Each row is a point on a landscape with many valleys, with its height.
A ball rolls from a point to the lowest of its 2 nearest points, and stops where none of them is lower. Distance is the straight distance between rows; heights are no part of it.
<465>: 20	-6	1	22	4	-9	-23	6	9	24	-2	-3	-8	-32	6	-9	2	-11	11	-18	8	11  (h 158)
<397>: 1	-18	-18	-15	-17	-22	17	-21	10	10	12	-13	-7	-26	-2	-11	49	-1	-39	-15	-1	29  (h 233)
<509>: -24	-16	-30	22	-37	-2	17	-5	-23	11	51	8	-4	-28	3	-41	52	16	-15	-5	-20	9  (h 188)
<352>: 1	13	1	-9	11	-18	-19	1	28	29	8	-37	7	-27	-1	-8	-12	23	-10	9	12	4  (h 720)
<287>: 19	-20	-28	15	-21	-7	24	-16	-23	18	35	14	7	-20	-24	5	61	-26	-1	-22	1	15  (h 205)
<578>: 51	-5	8	7	31	11	-35	21	-3	18	13	-41	-45	-5	7	2	-37	34	-14	5	-3	5  (h 610)
<765>: -13	11	42	24	16	-3	-17	-24	34	12	-25	16	18	4	-5	12	-41	-7	21	15	-9	12  (h 706)
<455>: 26	-29	7	20	49	40	-10	23	-34	2	8	-6	-35	4	-24	25	-55	25	18	2	-2	5  (h 543)
<789>: 0	-10	-6	-38	3	-14	-8	-14	-4	7	40	-22	-2	-21	2	-2	29	7	-37	0	1	-18  (h 616)
<25>: -30	-21	-26	12	-7	-24	30	-35	-3	21	54	-2	4	-30	-27	-28	80	11	-46	-20	-32	35  (h 84)
<533>: 2	-22	-15	14	-27	10	36	14	-17	2	-12	-10	20	-6	6	6	12	-13	22	-9	14	-10  (h 486)
<707>: 47	-26	-15	17	50	35	-29	21	-16	20	19	-36	-39	4	-4	16	-39	22	7	-2	-6	16  (h 568)
<247>: 18	51	31	17	22	-26	-7	9	9	9	-28	6	9	-17	-13	-6	-47	15	15	7	28	2  (h 106)
<532>: 0	-4	2	-29	-13	23	18	14	-17	-27	-14	-9	-8	5	10	5	10	-10	-16	4	10	-4  (h 491)
<393>: -29	-21	6	12	-17	10	28	-14	-3	-2	-6	5	30	-3	9	6	30	-24	22	-7	4	-14  (h 448)
<794>: -10	31	-15	-19	-9	-42	16	-23	37	-18	-17	34	17	35	-6	-2	-18	4	27	-1	11	3  (h 200)
<106>: -13	-14	11	11	-14	41	-17	0	10	11	-5	-11	4	-2	15	-2	0	-19	-5	11	-26	16  (h 751)
<326>: -2	-25	-15	1	-19	-21	22	-50	20	29	32	-30	-2	-31	-9	-28	58	6	-46	-17	-18	41  (h 220)
<259>: -4	55	4	-35	19	-31	-2	-20	28	-20	-17	18	-4	6	0	5	1	19	-16	9	29	-3  (h 291)
<324>: -7	16	-2	-27	1	-18	5	10	10	-13	-16	-28	-12	-15	21	9	4	34	-26	14	25	-27  (h 538)
<773>: -2	-25	-37	-12	3	-4	2	10	-21	16	46	-4	4	-2	-23	11	64	-11	-32	-16	-27	-1  (h 236)
<480>: 19	4	24	-4	27	-32	-25	-22	-2	-10	19	57	-9	16	-29	22	-12	-9	12	-4	-8	-15  (h 426)
<113>: -2	48	3	-20	8	-31	8	-39	36	-6	-35	10	11	2	23	-1	-5	11	-28	18	35	2  (h 253)
<564>: 1	-16	5	43	-7	28	-19	-10	-16	30	40	-19	-7	-35	20	-44	41	-1	-5	-14	-14	21  (h 781)
<20>: 28	-22	0	33	-3	30	1	15	-23	16	-27	-36	7	-23	34	-6	8	-20	-22	-1	5	8  (h 586)
<168>: -22	14	-4	-5	15	-27	-22	-8	42	16	1	-4	9	-20	-4	-3	-11	16	4	3	11	5  (h 738)
<728>: 10	-10	4	6	25	43	-23	25	-4	7	-4	-23	-25	-5	-10	-5	-14	-3	-4	-11	-11	32  (h 565)
<346>: -17	-23	8	23	-8	38	-33	-7	2	22	25	-8	-7	-16	20	-30	9	-3	-9	7	-33	18  (h 765)
<673>: -17	-23	-35	-2	-12	-23	27	-16	-16	21	48	3	12	-15	-28	-6	76	0	-43	-14	-33	12  (h 170)
<542>: 30	-11	-7	33	20	41	-12	33	-24	13	-29	-36	-5	-10	19	-1	-24	-9	-11	-6	1	19  (h 607)
<67>: -22	4	18	8	-5	2	12	8	2	9	-37	-30	35	-21	21	-4	-16	-7	-9	12	14	-11  (h 342)
<670>: 11	9	3	-13	-12	-12	10	-16	15	6	-17	-12	3	-28	7	-1	20	-10	-23	-3	20	20  (h 130)
<252>: 22	18	36	8	15	-22	-15	-29	8	-15	-9	35	-6	14	2	15	-32	1	26	2	11	-15  (h 396)
<621>: 0	-26	-30	8	-15	41	13	13	-42	-5	33	15	1	23	-7	10	39	-21	6	-7	-13	-8  (h 470)
<514>: -22	8	-2	-43	6	-7	13	14	-16	-43	-2	17	-1	35	-15	6	16	-12	-3	-10	-10	-25  (h 398)
<206>: 13	-14	-8	18	-22	7	-5	-14	-16	19	36	20	8	-18	-5	-1	41	-29	10	-11	-4	4  (h 137)
<42>: -12	-7	23	29	-19	34	-6	-5	-1	2	-26	10	17	16	12	-13	-20	-30	14	9	-23	16  (h 736)
<328>: -10	6	42	32	6	14	-15	-6	11	1	-47	10	16	9	6	-2	-39	-22	11	11	-24	17  (h 722)
<361>: -15	20	-19	-13	-16	-28	-2	2	24	-8	-7	41	-2	6	-19	-22	-14	-6	20	-11	-4	27  (h 132)
<473>: 50	7	7	9	-6	17	-4	6	-11	-4	-14	18	-9	28	-7	23	-16	-29	26	-1	8	8  (h 453)
<392>: -39	-11	-23	13	-39	12	21	1	-36	-4	43	23	10	-6	9	-30	41	8	-2	4	-21	-10  (h 127)
<376>: -28	-3	-3	14	5	-12	-23	25	28	18	-5	-9	-1	-19	-12	-11	-34	19	20	-2	-15	14  (h 761)
<588>: -30	3	-12	-24	-13	-15	18	-5	-15	-8	27	23	18	-9	-14	-25	12	-8	-7	-7	10	-7  (h 275)
<443>: 5	44	26	24	17	-24	-2	14	4	-4	-55	-6	21	-13	7	-15	-44	9	-4	8	19	0  (h 180)
<138>: -17	21	4	-40	4	-17	0	0	7	-30	-5	22	-6	19	-8	4	0	-3	-5	2	5	-12  (h 345)
<742>: 13	1	-14	-27	14	29	10	36	-32	-23	12	-8	-11	31	-13	24	-21	7	11	7	8	-24  (h 495)
<71>: 0	0	-6	-38	13	-7	-6	11	-2	-7	15	-28	-13	-11	5	19	19	17	-30	6	14	-22  (h 588)
<311>: -7	25	-6	-22	-7	-12	17	4	18	-21	-30	-12	-3	18	15	22	0	29	0	21	21	-33  (h 456)
<748>: -32	-3	19	-1	-10	-3	25	-16	9	-6	-26	-13	36	0	21	5	-8	-10	8	11	15	-23  (h 397)
<298>: -19	-13	18	1	-18	7	3	-8	-12	-28	0	23	-1	25	21	-6	-21	-15	19	2	-12	-26  (h 413)
<211>: 21	-20	4	8	-11	4	4	-1	-12	13	-7	-29	6	-22	38	12	5	-6	-13	9	22	-26  (h 553)
<121>: -9	-9	-3	28	4	9	7	32	-4	-2	-27	-2	4	-3	-5	4	-6	-8	39	-20	14	-6  (h 528)
<362>: -12	-12	18	21	17	-6	-21	7	30	-4	-29	15	-18	23	-11	32	-34	28	32	10	-24	0  (h 663)
<784>: 4	46	-3	-11	-11	-33	20	8	19	-24	-36	18	1	27	-3	-9	-35	20	28	6	13	-1  (h 263)
<74>: 15	-25	-9	6	-9	9	16	13	-9	-3	-16	-20	6	-1	26	33	9	3	10	2	25	-35  (h 525)
<144>: 27	-17	-20	1	-10	30	7	9	-16	1	10	12	5	30	-13	25	20	-33	23	-11	0	3  (h 481)
<366>: 8	-19	-19	-1	47	48	-5	36	-37	-8	22	-11	-21	19	-23	27	-21	1	16	-4	4	-4  (h 524)
<404>: -4	29	29	19	20	-1	-11	15	8	5	-48	-37	25	-15	15	2	-36	7	-14	22	6	-7  (h 261)
<323>: -48	-5	-26	-7	-34	-18	39	-16	-24	-12	30	38	15	-7	-8	-40	30	-1	-12	-7	-13	4  (h 208)
<551>: 14	-16	-11	-21	-19	-26	11	-16	6	31	41	-46	8	-32	11	-24	6	19	-36	9	9	-6  (h 650)
<664>: 25	7	-13	-16	-12	-32	-13	-17	31	42	20	-54	4	-20	10	-30	-5	22	-27	6	2	22  (h 688)
<774>: 8	-17	-12	22	-6	-7	-20	6	-8	16	27	19	-8	-24	-7	-7	17	-7	25	-23	4	-7  (h 79)
<103>: -1	8	-24	-11	-14	-5	-5	21	6	-8	0	25	-13	2	-25	-10	7	-10	13	-23	-9	24  (h 181)
<387>: -12	-3	38	13	20	3	-18	-13	28	1	-21	25	-2	21	-33	28	-32	6	29	14	-25	19  (h 689)
<157>: -23	1	11	-7	-6	-18	16	-28	5	-34	-2	34	14	29	22	-15	-16	-14	27	-6	3	-26  (h 375)
<339>: -34	14	-7	-16	-12	-26	31	-25	2	-19	-1	30	28	3	7	-38	-21	-7	7	-6	19	-4  (h 328)
<408>: 41	11	23	17	23	-6	-39	10	14	22	-11	-29	-20	-15	14	10	-38	27	-14	18	0	-1  (h 666)
<819>: -10	-15	-2	6	-27	39	9	1	-34	-24	20	23	-4	27	12	-15	4	-18	11	3	-21	-14  (h 446)
<73>: 9	33	9	-21	7	-24	-2	11	6	-32	-14	32	-22	36	-21	8	-27	19	18	0	3	-11  (h 331)
<665>: -16	-6	5	-32	7	37	16	25	-21	-32	-4	2	-4	28	-7	9	1	-13	2	-3	-3	-14  (h 452)
<616>: 13	16	10	-12	-10	-11	-9	-28	21	4	-20	4	6	-7	25	4	-2	-14	-22	14	16	10  (h 194)
<199>: 7	-9	-8	-20	9	40	-3	18	-3	-6	-16	-32	-21	1	5	6	12	-4	-27	1	-5	23  (h 532)
<129>: -6	16	-3	-22	8	-4	8	16	17	-20	-14	-8	2	43	-7	41	5	26	21	15	13	-40  (h 548)
<579>: 41	11	25	8	-6	-5	-14	-9	-8	-13	-11	36	-20	20	-3	5	-36	-17	19	5	-1	4  (h 427)
<444>: 11	0	2	-12	15	-12	-33	-3	-9	3	35	33	-6	11	-29	9	8	-18	-7	-9	-22	-1  (h 447)
<442>: -9	13	8	1	17	12	-6	13	25	-11	-31	-10	-11	39	-5	48	-14	26	27	17	-1	-21  (h 611)

For each start below, name the point where the ball stops.
<621> -> <392>
<328> -> <311>
<211> -> <247>
<376> -> <311>
<742> -> <361>
<408> -> <361>
<168> -> <311>
<199> -> <361>
